Points on a hilly landscape, in no order, each with its height.
A climber steps from a point to whichever of its 2 nearest points has the largest rise for the distance, and stops where none of them is higher. Distance is the straight distance between rows; heights are no part of it.
q_443 (h 55.7): [156 151 123  76 128 139 114 107 104  76 167 142 116 124 113 138 121 149
 131 130 140 118 132 132 135 149 155 100 118 122 118 134 134 134 160 144
 145]
q_183 (h 59.0): [130 122 118 156 121 134 132 124 134 100 101 121 128 146 125 144 116 156
 127 116 108  86 114 130 117 166  89 131 132 139 137 149 127 110 155 134
 129]
q_245 (h 35.7): [157 149 111  56 121 124 103 112 122 110 155 121 151 114 132  74 114 135
 131 137 146 162 153 104 143 112 136 107 121 126 108  97 166 184 150 114
 135]
q_923 (h 9.6): [141 130 132  89 141 136 128 101 110 100 157  89 122 114 122  97  70 107
 141 151 176 145 170 109 119 138 140 162 101 115 118 132 141 156 138 117
 186]
q_489 (h 29.8): [129 109 160 144 128 118 146 140 120 128 146  95 108 129 141 151 129 140
  98 128 135 109 107 117  94 119 150 143 117  89 148 114 153 105 103 160
 124]
q_723 (h 35.2): [153 100 153 105 127 109 153 156  88 133 167  89  75 151 148 155 154 128
  94 152 133 144 121 190 135 125 124 111 117 130  85  99 122 156 124 128
 130]
q_250 (h 35.8): [141 146 140  91 124 140 133 120 115  89 140 151 125  94 128 110 150 121
 127  95 118 155 158 143 167 122 138  92 144 138  83  97 127 175 168  92
 113]
q_25 (h 54.8): [119 126 128 195 130 149 112 104 157 122 134 173 168 148 108 132 114 116
 144  92  82  81 102 106 119 169  99 170 141 153 144 140 122  87 113 164
 113]
q_468 (h 65.9): [127 133 130 211 121 126 117 112 126 148  96 114 113 154 142 163 132 141
 144 145 151 126 118 142 112 121 136 133 135 131 129 169 107  97 149 130
 121]
q_188 (h 24.4): [116 157 143  78 140 111 123 136 110 118 151 123 146 128 151 115 151 129
 155 150 150 187 142 134 108 102 159 136 132 133 121 124 132 160 153 141
 116]
q_671 (h 63.8): [151 110 118 138 118 142 114 106 138 142 105  92 157 140 117 111  99 128
 149 141 159 122 147 107 124 103 107 147 122 105 126 156 120 125  98 127
 133]
q_203 (h 40.3): [107 114 121 183  96 114 129 131 154 165  96  83 109 164 133 167 145 145
  98 132 118  84  99 160 129 107 100 130 148 126 142 123 120 114 120 126
 102]
q_753 (h 74.6): [128 126 157  77 110 101 136 138 126 112 157 102 140 154 130 144 127 124
 115 140 147 144 123 123 107 107 145 134 120  87 156 123 160 142 111 152
 123]
q_740 (h 68.5): [ 94  94 139 109 137 118 144 153 162 143 125 125 144 104 139 122 142  97
 122 131 137 122 127 115 120 122 137 138 117 119 159 110 124 126  87 133
 111]
q_329 (h 26.5): [109  98 140 173 114 134 134 125 165 105 121 141 134 134 125 149 135 136
  99 112  84  51 108 106 119 170  92 149 135 153 178 134 131 111 121 162
 109]
q_986 (h 47.7): [152 155 137  88  98 115 120 122 107 108 147  91 127 185 115 165 136 136
 130 141 141 129 122 143 127 113 138 113 132 100 114 136 128 113 126 167
 130]
q_405 (h 80.6): [151 116 116 118 142 131 148 139 126  96 125 141 118  89 133 104 115 143
 117 113 129 116 133 122 130 160 131 117 116 113 129 131 123 137 154 111
 146]
q_820 (h 12.6): [121 127 150 121 131 127 115 111 129 103 147 147 138 149 129 133  91 111
 151 128 171 152 155  93 122 136 129 162 112 127 155 152 110 133  88 152
 134]
q_478 (h 44.7): [131 164 111 154 138 154  97 120 104 161 112 169 132 105 106 134 161 122
 163 119 126 152 124 126 137 105 153 122 149 123 105 133 115  83 125 127
 109]
q_732 (h 66.1): [172 123 116  74 104  88 120 150 119 107 155  88 132 163 153  86 110 139
  91 167 141 151 133 132 132 164 117 100 119 129 118 122 178 219 156  97
 153]
q_836 (h 54.7): [123 121 135 108 127 114 121 124 140 112 118 105 165 161 156 118  97 141
 141 159 171 145 150  92 104 125 119 143 113 127 147 160 138 160 124 123
 126]
q_81 (h 38.9): [102 125  93 228 146 132 123 132 140 193 101 154 135 125 124 165 182 115
 140 135 132  96 124 128 144 104 123 135 156 143 146 145  97 104 121 109
  85]
q_270 (h 33.8): [141 142 123  66  90 121 104 110 112 106 143  90 140 184 130 124 132 131
 118 158 146 170 162 140 154 119 111 110 137 138 110 101 148 200 162 140
 142]
q_748 (h 40.1): [149 147 123  90 140 149 130 111 110 108 168 125 122  69 123  68 121 108
 116 115 139 154 175 126 150 130 149 111 117 127  77  93 150 170 166  91
 172]
q_786 (h 18.1): [139 137 148 107 101 113 125 153  98 126 118 120 113 192 143 170 145 177
 103 139 117 122  79 165 114 136 114 100 140 150 134 142 139 127 154 139
 103]
q_950 (h 34.5): [108 118 119 174 109 125 129 147 138 165  98 130 119 158 125 163 158 153
 106 124  87  98  88 153 141 126  78 107 157 148 129 120 117 126 140 111
 103]
q_779 (h 48.1): [104 148 125  57 131 133 127 134 142 116 158 158 104  86 114 103 113  86
 144 124 116 163 136 108 141 104 160 113 102 107 116  91 135 142 115 111
 151]
q_870 (h 40.7): [ 95 105 129  85 140 127 155 154 147 128 156 149  78  88 114 113 129 111
 102 127  90  99 117 124 128 134 137 116  92 111 141  65 147 117 112 128
 140]
q_648 (h 25.5): [128 102 126 149 130 126 137 135 132 138 112  94 111 120 127 155 135 132
 130 127 136 112 127 132 121 116 138 142 135 109 127 127 127 104 124 139
 121]
q_312 (h 60.4): [ 86 107 140 197 128 134 129 130 150 163 114 147 168 129 135 138 173 113
 120 133 135 114  99 126 108 127 121 142 164 178 188 137 122 111 100 140
  77]
q_720 (h 71.4): [ 73 138 146  84 148 107 146 141 134 123 163 158 111  93 126 124 107 124
 129 172 129 145 114  90 108 111 173 121  72 115 172 117 153 128 112 116
 151]
q_500 (h 68.2): [144 166 125 137 113 128  96  99 116 109 135 153 112 150 102 151 135  91
 152  97 118 133 133 134 159 128 136 107 150 133 105 138 105 108 132 155
 140]
q_308 (h 32.4): [124 154  97 208 137 128 124 121 153 150  77 157 122 126 102 161 146 133
 135 113  99 106 116 139 170 130 101 121 168 119  95 131  99 118 139  80
  93]
q_234 (h 58.4): [137 124 130 103 115 137 105  97 132 114 113  84 160 165 133 119  86 123
 154 154 165 144 161 113 142 111 109 141 122 119 122 145 139 154 121 121
 149]
q_523 (h 31.9): [114 110 135 127 118 111 134 151 145 112 131 153 118 128 136 147 125 124
  94 111  94  79  95 126 139 163 111 128 140 139 176 111 120 131 111 143
 107]
q_212 (h 13.1): [118 107 118 111 116 128 132 114 143 103  74  89 136 166 159 113  99 158
 122 158 141 127 130 135 116 140  99 118 129 140 143 153 136 148 159  98
 154]
q_964 (h 32.1): [119 163 137 135 156 150 115 108 100 112 136 207 120  94 110 119 128 121
 170 112 114 148 130 113 128 128 165 105 117 154 120 138 119  85 129 129
 132]
q_938 (h 82.0): [100  86 141 157 118 117 148 144 160 139 112  56 154 147 155 121 114 132
  88 137 147  97 114 118 103 124 121 147 126 126 169 148 145 128 110 135
 118]
q_379 (h 46.5): [166 129  89  82 103 128 120 124 135  95 114  83 137 159 136  73  85 142
  94 149 107 127 146 136 144 151  84  86 118 143 107 132 149 179 160  96
 156]
q_536 (h 52.0): [ 81 116 144 234 138 129 125 131 120 171 127 155 148 138 130 158 169 118
 133 117 132 100 113 111  98 138 148 145 151 162 164 161 115  79  86 154
  88]
q_439 (h 31.7): [114 130 107 215 145 131 134 129 152 168  73 151 129  90 129 149 157 139
 146 124 136 121 129 125 150 123 110 135 161 129 112 140 105 116 141  82
  99]
q_22 (h 72.2): [150 114 105 176 145 158 127 104 124 163  85 118 148 116 119 120 109 148
 144 137 152 114 142 119 135 130 109 140 125 130 124 176 103 104 118 109
 131]
q_573 (h 27.0): [ 95 141 144  61 135 105 139 159 116 139 158 131 121 106 139 114 154 125
 133 149 138 177 147 139  98 101 154 139 111 110 125  85 146 154 127 128
 130]
q_154 (h 68.7): [126 103 115 201 145 137 157 120 150 116  76 130 107  97 136 141 126 151
 122 109 110  89 136 135 142 151  97 135 148 151 106 146 108 128 164 112
 130]
q_626 (h 89.1): [155 110  97 128 151 146 132 127 132 130 112 134 152  87 131  85 106 141
 126 116 140 108 135 100 120 148 128 135 110 119 140 132 140 137 125 100
 136]
q_103 (h 41.8): [148 115 141 110 111 107 144 146 123  81 154 107 100 153 144 157 120 148
  93 115 109  89 109 131 122 149 115 139 106 109 138 131 134 133 117 163
 125]
q_275 (h 59.2): [136 161 117  84 133 123 120 111 118  69 164 183 101  97 105 138 124 126
 140 107 111 134 128 120 151 150 162 105 122 128 115 113 121 123 138 133
 145]
q_444 (h 60.5): [117 138 142 193 133 134 104 116 123 119 136 157 147 156 137 149 128 119
 129  99 102  95  90 103 113 164 131 153 142 144 160 144 129  82 102 166
 116]
q_334 (h 20.4): [137 118 115 135 137 133 135 119 126 119  91 116 144 115 151  99 114 129
 150 123 155 150 169 126 137 125 122 126 139 146 101 134 119 164 155  88
 131]
q_371 (h 22.1): [148  87 123 116 126 128 156 166 144 148 147 135 107 103 122 135 150 133
  80 112  87  74 104 152 138 139  98 123 115 123 128  87 130 137  94 127
 118]
q_853 (h 22.4): [141 113 125 147 142 129 132 121 129 122 112  99 120 108 140 133 124 111
 143 134 161 142 152 142 122 127 137 143 144 123  98 123 124 135 151 117
 152]
q_615 (h 5.0): [157 127 104  95 120 133 128 139 134 165 128  84 139 121 128  84 141 106
 114 136 128 131 136 148 145 108 101 121 136 106  89  84 138 144 129 107
 129]
q_835 (h 82.6): [115 140 124 171 124 138 105  92 133 133  76 137 136 147 133 128 118 131
 161 130 152 157 144 126 141 113 101 129 152 158 106 183  92 135 145  94
 108]
q_926 (h 69.1): [106 181 170  98 116 113 116 121  95 133 164 115 133 160 121 159 154 109
 144 133 145 181 123 136 100  92 186 144 120 100 127 124 136 119 117 172
 128]
q_871 (h 56.0): [ 69 123 143 132 140 131 133 141 144 161 139 142 138 103 119 133 154  99
 143 136 138 152 129 128 103  89 156 150 115 109 154 109 120  95  78 141
 117]
q_866 (h 82.1): [ 81 165 154  85 133 114 131 132 112 126 161 165 128 102 117 119 133 122
 163 153 145 172 116 105  97 103 180 127  81 120 146 124 135 113 118 134
 129]
q_682 (h 71.7): [103 137 131 224 136 128 104 116 134 132  84 143 127 167 133 158 128 138
 143 143 115 113 111 135 117 144 103 132 157 162 144 175 105  95 148 125
 108]
q_363 (h 53.2): [155 137 127  82 121 137 117 117 108  93 143  99 127 149 111 117 106 145
 129 144 170 124 146 128 131 123 136 123 115 115 101 141 152 141 158 143
 155]
q_92 (h 81.2): [161 107 124 152 149 126 162 170 138 144 150  62 109 100 139  88 118 101
  98 139 147 118 127 139 100 145 135 144 132 116 123  89 147 141 132  99
 180]
q_461 (h 11.6): [116 128 101 150 124 136 134 116 148 142  59  94 132 144 134 116 110 145
 134 141 119 125 120 150 132 137  98 122 143 149 108 160 131 140 159  82
 146]
q_822 (h 45.1): [153 136 142  79  97 109 133 143 112 100 154 113 108 181 130 182 133 141
 112 119 106 115 113 161 139 138 107 113 133 125 114 126 126 142 132 169
 129]
q_641 (h 80.9): [136 100 102 161 147 144 140 116 157 133  88 121 155 115 127  97  84 132
 136 116 136 110 152 109 150 138  82 154 125 144 121 163 103 132 126  85
 128]
q_587 (h 77.3): [119 151 125 167 120 134 104  97 136 119  77 143 142 181 117 139 121 138
 152 122 116 133 121 134 134 132 100 116 165 175 126 180 107 112 149 126
 105]
q_484 (h 7.3): [166 121 111 108 118 130 129 136 122 163 135  73 109 122 112 121 150 132
 115 140 131 105 122 156 140 114 125 129 138  86  90 101 130 118 129 117
 128]
q_427 (h 15.5): [108 112 144 115 129 141 114 116 132 142 143 163 155 128 133 112 114 107
 168 122 161 174 160 110 123 109 120 159 109 134 149 141 102 122  79 130
 110]
q_517 (h 74.5): [147 113 118 157 150 141 149 117 119  95 115 146 105 100 137 137 124 139
 122 100 111 107 142 131 132 154 138 130 137 136 108 130 116 120 151 120
 135]
q_399 (h 43.2): [154 116 109  81  96 132 133 156 157 135 112  78 136 161 140  87 109 138
  97 135 100 111 110 150 149 137  67  97 124 137 111 116 147 161 139  98
 124]
q_143 (h 13.2): [122 106 138  98 148 133 148 158 125 160 150 122  90  88 128 120 152 136
 119 126 123 134 133 159 123 113 144 107 119 110 108  70 130 123 118 113
 140]
q_2 (h 51.0): [165 135 107  98 116 159 102  97 114 112 124  97 138 134 103 108 107 153
 136 137 157 139 156 144 151 115 116 110 140 121  86 147 135 147 185 109
 154]
q_621 (h 53.4): [122 160 124  34 111  95 126 134 136 115 170 161 105 100 120 107 126 118
 115 142 110 159 147 109 146 118 155 101  92 125 138  86 147 180 138 123
 145]
q_412 (h 34.3): [124 132 134 131 146 131 112 116 131 110 148 203 140  94 109 114  94 129
 147 116 113 108 115  77 122 151 150 134  93 129 163 147 119 103  75 142
 127]
q_825 (h 40.2): [131 161 118 120 141 137 102 115 119 137 149 189 159 115 107 119 115 116
 162 115 117 134 112  85 127 125 147 132 114 125 148 143 127  77  85 167
 109]
q_248 (h 42.4): [142 159 106 140 104 138 123 119 124 164  92 107 124 128 132 129 157 135
 128 128 130 157 143 161 164  94 119  99 164 133  75 126 115 152 175  79
 109]
q_144 (h 66.0): [114 125 135 220 144 123 123 122 135 129 116 132 115 158 131 169 149 133
 125 107 112  84  93 122 105 158 117 152 162 156 150 159 130  81 150 161
 115]
q_865 (h 77.9): [129 132 140 162 139 151 115  99 114 113 100 171 139 126 128 133  97 119
 164 103 148 156 157 108 134 134 129 146 140 155 110 163  91 127 129 120
 124]
q_274 (h 30.4): [122 160 140  42 117 111 130 142  95 151 168 155 113 111 118 127 163 119
 134 131 105 186 148 155 137  95 155 122 123 130 123  79 139 153 145 127
 116]
q_252 (h 22.3): [124 153 135  65 110  94 107 141 109 108 135 155 155 156 151 140 148 126
 144 141 146 172 132 120 116 127 158 116 138 147 153 128 122 154 144 143
 105]
q_470 (h 61.2): [134 130 142 191 144 129 121 114 106 106 122 122 111 136 135 164 142 138
 157 117 146 116 122 117 109 144 154 153 132 135 137 165 107  97 141 159
 137]
q_411 (h 38.1): [147 142 111  78 125 148 112 106 107  90 152 138 133  91 121  99 130 127
 119 114 142 171 165 132 150 118 146  94 131 142  93 119 134 182 180 109
 143]
q_202 (h 63.6): [142 154 126 117 140 148 125  96 130  90 147 161 110 120  94 136 118 114
 141 104 121 129 143 122 167 132 146 112 123 117 105 124 108  97 137 159
 160]
q_999 (h 38.6): [142 105 118 111  99 125 132 152 145 156 113  87 119 150 124 121 139 145
 101 132  95 106 111 170 153 120  79  97 129 127 112 109 120 139 118 105
 117]
q_8 (h 52.9): [106 158 146 130 131 134 106 124 129 119 159 164 125 136 106 141 131  79
 142  82 100 123 105 119 134 135 151 132 127 121 149 114 126  78  88 178
 140]
q_223 (h 55.0): [143 144 137 125 116 115 117 119 130  75 117 134 136 166 136 146 103 145
 131 119 133 107 115 100 120 158 119 123 135 140 147 149 135 126 130 161
 127]
q_692 (h 91.9): [115  99 155 144 109 118 135 119 145 126  94  49 137 181 144 142 108 138
  87 151 153 137 120 129 110 105 127 146 116 110 163 139 134 127 118 145
 135]
q_695 (h 47.8): [120 105 128 131 144 132 157 157 155 119 152 136  76  96 117 144 136 118
  97 106  99  96 108 140 130 130 128 131 111 100 107  77 124  89 108 144
 167]
q_242 (h 75.1): [155 130 128 128 150 116 157 162 125 124 170  78 105 117 153  63 104  87
 121 150 147 141 154 129 103 155 135 136 122 119 112  81 158 174 145  93
 184]
q_113 (h 49.0): [164 137  97  76 106 144 108 111 136 105 117 109 153 152 121 108 117 147
 119 145 137 139 150 120 160 123  99  85 132 146  99 143 142 160 166 118
 140]
q_619 (h 48.0): [103  88 134 218 150 136 143 123 139 145 122 121 128 108 131 148 130 126
 124 114 150  98 133 109 121 126 142 165 116 129 150 143 115  84  92 157
 124]
q_79 (h 45.6): [105 118 120 252 154 135 122 119 118 170 105 152 132 115 127 167 177 130
 146 133 126 103 102 105 121 140 133 147 153 150 145 148 114  90 135 130
  99]
q_951 (h 27.9): [127 151 129 112 144 135 123 130 106 130 133 187 143 109 140 133 145 138
 166 114 126 155 121 112 107 127 159 123 138 147 142 142 119 118 126 130
 103]
q_505 (h 89.9): [133  94 115 144 143 145 141 133 175 147  98  86 153 124 145  82  97  98
 119 127 153 119 144 125 132 143 104 142 129 132 139 155 124 133 118  89
 146]
q_150 (h 43.4): [137 141 133  75 145 121 145 143 135 123 157 126 110  82 121  70 118  90
 123 129 120 148 147 107 145 126 144 111 102 116 100  83 146 165 129  89
 164]
q_993 (h 27.3): [119 115 147 104 124  99 149 159 123 108 150 157  90 122 142 149 146 121
 109 115 100 125 111 138 125 144 143 124 116 126 153 102 122 130 121 143
 122]
q_261 (h 37.9): [137 145  97 191 125 149 119  97 144 139  74 152 132 126 101 140 120 139
 148 101 122 114 131 136 171 121 100 112 159 125  86 156 104 117 153 101
 122]
q_868 (h 57.9): [105 142 155 128 141 127 133 125 117  97 154 160  97 132 116 155 116  88
 130 107 116 127 125 114 127 149 153 141 112 116 133 124 112  90 100 162
 155]
q_300 (h 55.2): [112  81 135 181 156 154 133 111 137 133 141 148 138 102 114 131 107 122
 116 113 121  78 123 106 119 140 135 151 109 138 169 131 124  81  84 154
 127]
q_780 (h 45.9): [142 156 103 124 108 151 130 117 112 154  67 126 131 118 119 107 154 177
 116 126 100 146 127 172 150 107  99  77 151 141  88 144 144 163 176  78
 107]
q_358 (h 45.8): [ 56 121 157 164 153 141 129 135 128 176 152 181 122  92 124 141 139 109
 156 142 138 149 130 122 109  99 164 139  88 138 147 112 107  71  69 139
 137]
q_181 (h 10.7): [135 127 135 105 138 131 123 106 137  84 134 125 131 125 135 125  85 105
 142 127 158 135 174 108 128 142 140 155  98 110 130 148 122 145 124 132
 166]
q_218 (h 51.1): [130 149 149 142 105 118 113 141 123 110 132 113 131 193 132 172 118 133
 116 111 116 103 101 133 132 137 126 117 148 118 157 152 127 106 119 181
 124]
q_832 (h 63.9): [111 160 146 113 110 107 116 145 116 161 139  95 125 146 137 155 173 115
 147 146 147 171 129 154  98  79 159 148 146 104 120 116 126 133 128 157
 105]
q_451 (h 71.3): [ 88  82 138 184 112 128 135 129 151 141  98  96 150 137 135 138 141 137
 102 127 126  81 108 125 109 124 114 139 143 165 187 150 122 116 109 147
  98]
q_862 (h 60.6): [112 136 127  60 125  94 134 157 136 126 177 165 100  91 132 117 131 115
 111 150 115 134 119 106 111 128 152 112  83 106 166  87 148 157 111 118
 132]
q_661 (h 29.7): [117 125 114 119 108 122 125 141 122 138  80 134 114 162 132 136 146 163
 116 146  92 128 111 158 134 126  86  90 154 165 123 134 126 143 157 103
 100]
q_447 (h 20.1): [139 161 136  93 100 112 114 136 100 111 130 142 141 180 137 144 155 158
 135 131 119 149 117 141 123 130 131 100 146 148 139 141 140 135 158 146
  98]
q_643 (h 46.6): [119 141 139 162  88 111 117 152 144 124 113 102 123 194 120 169 138 144
  89 128 109  85  82 140 116 132  99 127 150 119 148 130 137 104 128 156
 112]
q_246 (h 14.8): [136 114 135 109 108 112 138 130 129 100 102  66 113 200 138 150 108 162
  94 155 137 118 126 155 124 137  91 114 129 129 130 148 154 149 147 121
 145]
q_663 (h 82.8): [133 121 165 113 113  93 142 126 139 100 122  85 162 177 146 147 101 148
  95 141 157 121 130 103  99 122 145 134 121  92 166 149 146 134 110 147
 124]
q_59 (h 50.5): [159 133 111 104 114 140 135 134 127 136 101 129 150 106 138  93 136 142
 118 110 105 147 129 144 154 123  99 100 145 134  94 122 140 177 160  70
 109]
q_659 (h 74.7): [159 103 116 184 155 135 160 150 148 135 120  61 113 111 140 111 110 109
 118 137 142 111 137 138 123 148 129 157 113 112 101 128 136 120 129 111
 188]
q_231 (h 23.7): [112 149 135 129 135 118 107 126 125 149 130 172 184 143 131 130 148 111
 159 120 134 159 116  97 104 118 128 130 145 156 157 155 121 109 105 141
  89]
q_752 (h 53.0): [121 118 139 123 142 122 154 139 127  93 153 130  75 105 131 143 109 102
 113 119 118 118 123 137 142 137 146 139 108  94 119 105 125  97 104 155
 167]
q_770 (h 31.8): [143 101 152 120 112 105 153 166 109 134 147  98  88 144 149 157 167 143
 111 120 118 123 110 163 119 135 135 121 133 120 129 101 126 137 122 152
 107]
q_960 (h 79.8): [106  79 127 131 139 136 142 136 156 147 122 102 152 113 147 110 116  95
 126 132 151 125 147 113 119 121 112 153 118 132 149 136 112 134  97 107
 122]
q_290 (h 23.9): [128  97 115 165 160 178 141 120 143 167 119 167 129  75 112 111 102 114
 143 119 138 136 151 105 131 127 129 161 106 128 125 133 101  95  85 108
 138]
q_857 (h 70.7): [161 122 125  79 127 103 149 158 118 114 172  93 108 134 161  84 115 106
 100 161 136 131 142 140 116 152 124 133 117 122 125  93 159 191 141 100
 163]
q_156 (h 59.1): [123 165 150  92 112 113 125 157  84 158 152 135 123 152 136 143 193 133
 143 133 123 170 121 165  93 108 169 123 150 128 120 114 131 117 137 154
 108]
q_696 (h 54.4): [136 170 127  94 125 139 102 133  98 152 136 151 158 141 113 125 177 125
 164 131 130 185 126 140 111  83 163 129 146 136 121 132 122 114 138 149
 102]
q_824 (h 43.7): [144 132  95 234 132 145 117  99 143 147  87 158 133 123  89 149 112 137
 151 112 106  86 123 124 142 148  92 152 148 140 105 152  98  93 152 131
 123]
q_955 (h 29.5): [142 122 105 164 167 166 132 111 119 139 113 174 141  79 101 113 118 132
 157 106 133 137 139 116 136 120 138 135 126 118 114 136 121  98 123 104
 137]
q_781 (h 19.7): [100 129 139 131 117 128 111 122 157 162 124 133 165 143 135 131 134 109
 155 134 147 147 123 120 124 105 120 146 144 131 140 156 111 115  91 145
  97]
q_77 (h 9.3): [133 131  87 160 118 147 141 102 154 145  54 123 143 116 126 100 113 149
 120 117 105 116 122 143 160 118  71 100 148 133 114 153 128 145 161  64
 131]
q_139 (h 77.2): [125 116 123 103 150 131 117 118 139 138 131 158 158  81 131  93 119 134
 135 135 135 131 132  95 108 124 132 136 103 118 169 140 128 123 101 120
 122]
q_255 (h 55.4): [121 114 113 156 151 139 149 130 134 120 103 181 155  83 138 117 137 166
 131  95 102 105 114 102 133 154 107 130 136 142 160 134 132 120 146 115
 105]
q_193 (h 19.0): [104  94 129 138 157 148 143 115 135 134 131 148 118  88 109  98  82 103
 131 129 133 128 158  93 126 130 142 162  85 117 133 123 112 109  85 119
 167]
q_431 (h 34.0): [107 112 169 143 130 114 140 130 130 100 169 117 132 130 133 149 121 134
  96 112 133  95 101 104 104 135 163 145 114 114 189 128 143  98  92 171
 127]
q_179 (h 37.3): [145 118 142 107 121 113 136 161  89 153 153  68  91 145 161 116 155 133
 115 159 137 149 153 194 135 115 132 117 145 130  65  91 132 170 158 114
 141]
q_521 (h 49.9): [139 186 108 139 126 128 104 130 106 164 125 152 139 134 121 154 181 125
 164 128 118 155 119 151 123 103 156 113 174 138 101 144 114  97 145 139
  92]
q_481 (h 33.7): [138 149 115  52 120 122 106 110 111 110 154  87 148 150 133  97 122 112
 131 158 159 165 159 116 149 111 136 143 122 117 116 101 167 178 151 135
 149]
q_930 (h 46.4): [ 97 166 138 125 130 129  95 131 122 155 164 191 151 129 118 129 124 106
 139 109  94 129  90 103 109 142 171 139 121 138 161 137 154  83  75 173
 124]
q_560 (h 63.5): [133 103 111 175 136 144 155 125 148 112  90 122 110 130 122 130 124 174
 117 123  90  87 103 161 129 150  77 120 140 138 114 144 128 120 164 109
 133]
q_137 (h 73.0): [143 146 129 154 124 133 109  96 133  97 121 155 132 141 120 147 104 120
 152 101 133 135 145 135 148 128 119 127 153 139 100 158  97 137 142 139
 127]
q_715 (h 61.0): [175 131  87  75 115  89 120 150 139 120 132 106 153 129 143  78 105 152
 104 158 122 121 122 101 130 149 114 111 126 123 141 132 158 194 145  90
 140]
q_176 (h 37.8): [125 111 156 148 136 113 151 138 136  83 146 127 110 128 136 155 112 137
 105 108 100  81 108 105 116 170 140 150 106 115 173 128 131 101 119 172
 137]
q_806 (h 32.9): [140 146 132  53 116 132 122 134 101 117 149 137 105 109 122 139 156 125
 139 121 121 160 143 157 141 118 142 106 132 139 109  98 121 163 150 122
 110]
q_493 (h 39.5): [152 128 122 110 113 126 129 144  97 157 129 104 108 119 136 128 167 132
 123 128 142 146 148 178 156 104 137 108 159 129  69  95 127 163 173 101
 119]
q_30 (h 74.4): [108 169 154  77 122 111 111 116 104 104 164 154 122 133 118 140 134 109
 152 133 136 177 129 110 114 111 174 118 113 118 139 118 142 127 118 162
 141]
q_702 (h 16.2): [125 125 141 135 117 103 125 134 119 113 112  83 114 176 142 160 120 153
 109 144 140 129 109 148 107 123 125 116 139 132 123 143 129 125 155 141
 124]
q_548 (h 50.7): [153 126 137 103 117 129 119 109 113 113 153  83 118 151 122 140 112 118
 136 142 151 126 151 131 130 116 135 147 125  86 108 133 137 128 118 168
 157]
q_907 (h 33.6): [157 126 112  95 105 129 125 139 143 135 128 120 126 143 113 132 132 125
 111 117  95 107 115 140 152 128  82 116 132 115 121 114 124 129 121 146
 114]
q_582 (h 46.7): [ 93 114 161 206 144 124 125 126 119 140 122 129 143 145 151 165 139 124
 128 119 153 119 112 121  92 127 156 158 125 149 169 156 118  90  87 167
 107]
q_78 (h 17.0): [151 108 127 110 142 130 155 164 119 170 138 130  98  97 131 123 163 148
 103 106 100 116 106 161 146 132 110 105 124 122 102  75 130 126 104 117
 123]
q_140 (h 10.2): [124 126 129  79 117 130 140 145 114 171 148 107 109 106 114 127 156 129
 122 138 130 132 109 153 124  97 141 120 117  93 111  92 142 111 122 133
 116]
q_699 (h 36.7): [117 141 116 199 171 149 122 111 119 178 112 188 130  67 106 136 153 132
 153 109 120 128 127 130 142 119 149 134 138 112 112 134 106  86 109 118
 116]
q_963 (h 64.0): [118  98 127 163 156 154 124 111 134 139 110 163 147  94 122 124 117 144
 137 112 117  97 123 100 119 145 113 147 131 129 161 144 132 100 108 124
 109]
q_510 (h 37.7): [ 82 139 144 130 162 149 129 117 113 144 134 200 119  93 112 122 120 106
 165 137 130 179 127 115 118 106 169 129 100 141 130 120 111  95  97 127
 134]
q_530 (h 55.5): [183 136  91  69 103 122 122 146 127 124 115 119 158 103 131  78 124 154
 115 131 127 144 132 121 140 136 100  84 120 140 121 127 153 189 158  81
 105]
q_843 (h 35.6): [130 117 138 101  98 113 126 129 101 120 142  71 109 170 145 136 135 121
 105 158 135 151 144 178 153 123 115 117 150 134  87  95 133 188 164 122
 146]
q_142 (h 49.3): [133 113 115 211 136 148 125  93 151 119  99 166 154 126 105 135  99 139
 147 102 110  78 130 108 131 159  96 179 125 144 136 161 106  94 125 151
 126]
q_624 (h 66.2): [103 112 113  71 131 123 126 124 163 152 133 142 162  93 133  97 130 107
 144 148 144 152 140  98 127  99 142 141 110 123 156 114 129 135  90 115
 112]
q_496 (h 28.2): [150  93 119  87 115 117 146 146 143 117 155 122 122 114 115 116 109 125
  93 119 109  91 113 128 138 145  99 122 105  96 130  94 136 139 104 127
 115]
q_828 (h 8.1): [120 129 140  99 156 123 151 116 123 106 175 111  96  97 114  97  72  96
 130 162 147 137 152 104 112 144 158 143  69 104 119 116 149 133 115 109
 195]

Where does a climber stop that starts at each point below?
q_824 | q_835
q_270 | q_92
q_923 | q_505
q_461 | q_866
q_955 | q_866
q_828 | q_505
q_573 | q_866
q_950 | q_626
q_481 | q_866
q_770 | q_92

Call two points neighbours if one is among the 2 nearest of the other. Go from one point of each pair to the other, from neighbour to neighbour, staying as high as possible. Name the lowest point that can't be avoided.
q_868 and q_505 | q_412
q_866 and q_92 | q_481
q_523 and q_866 | q_993
q_626 and q_505 | q_624
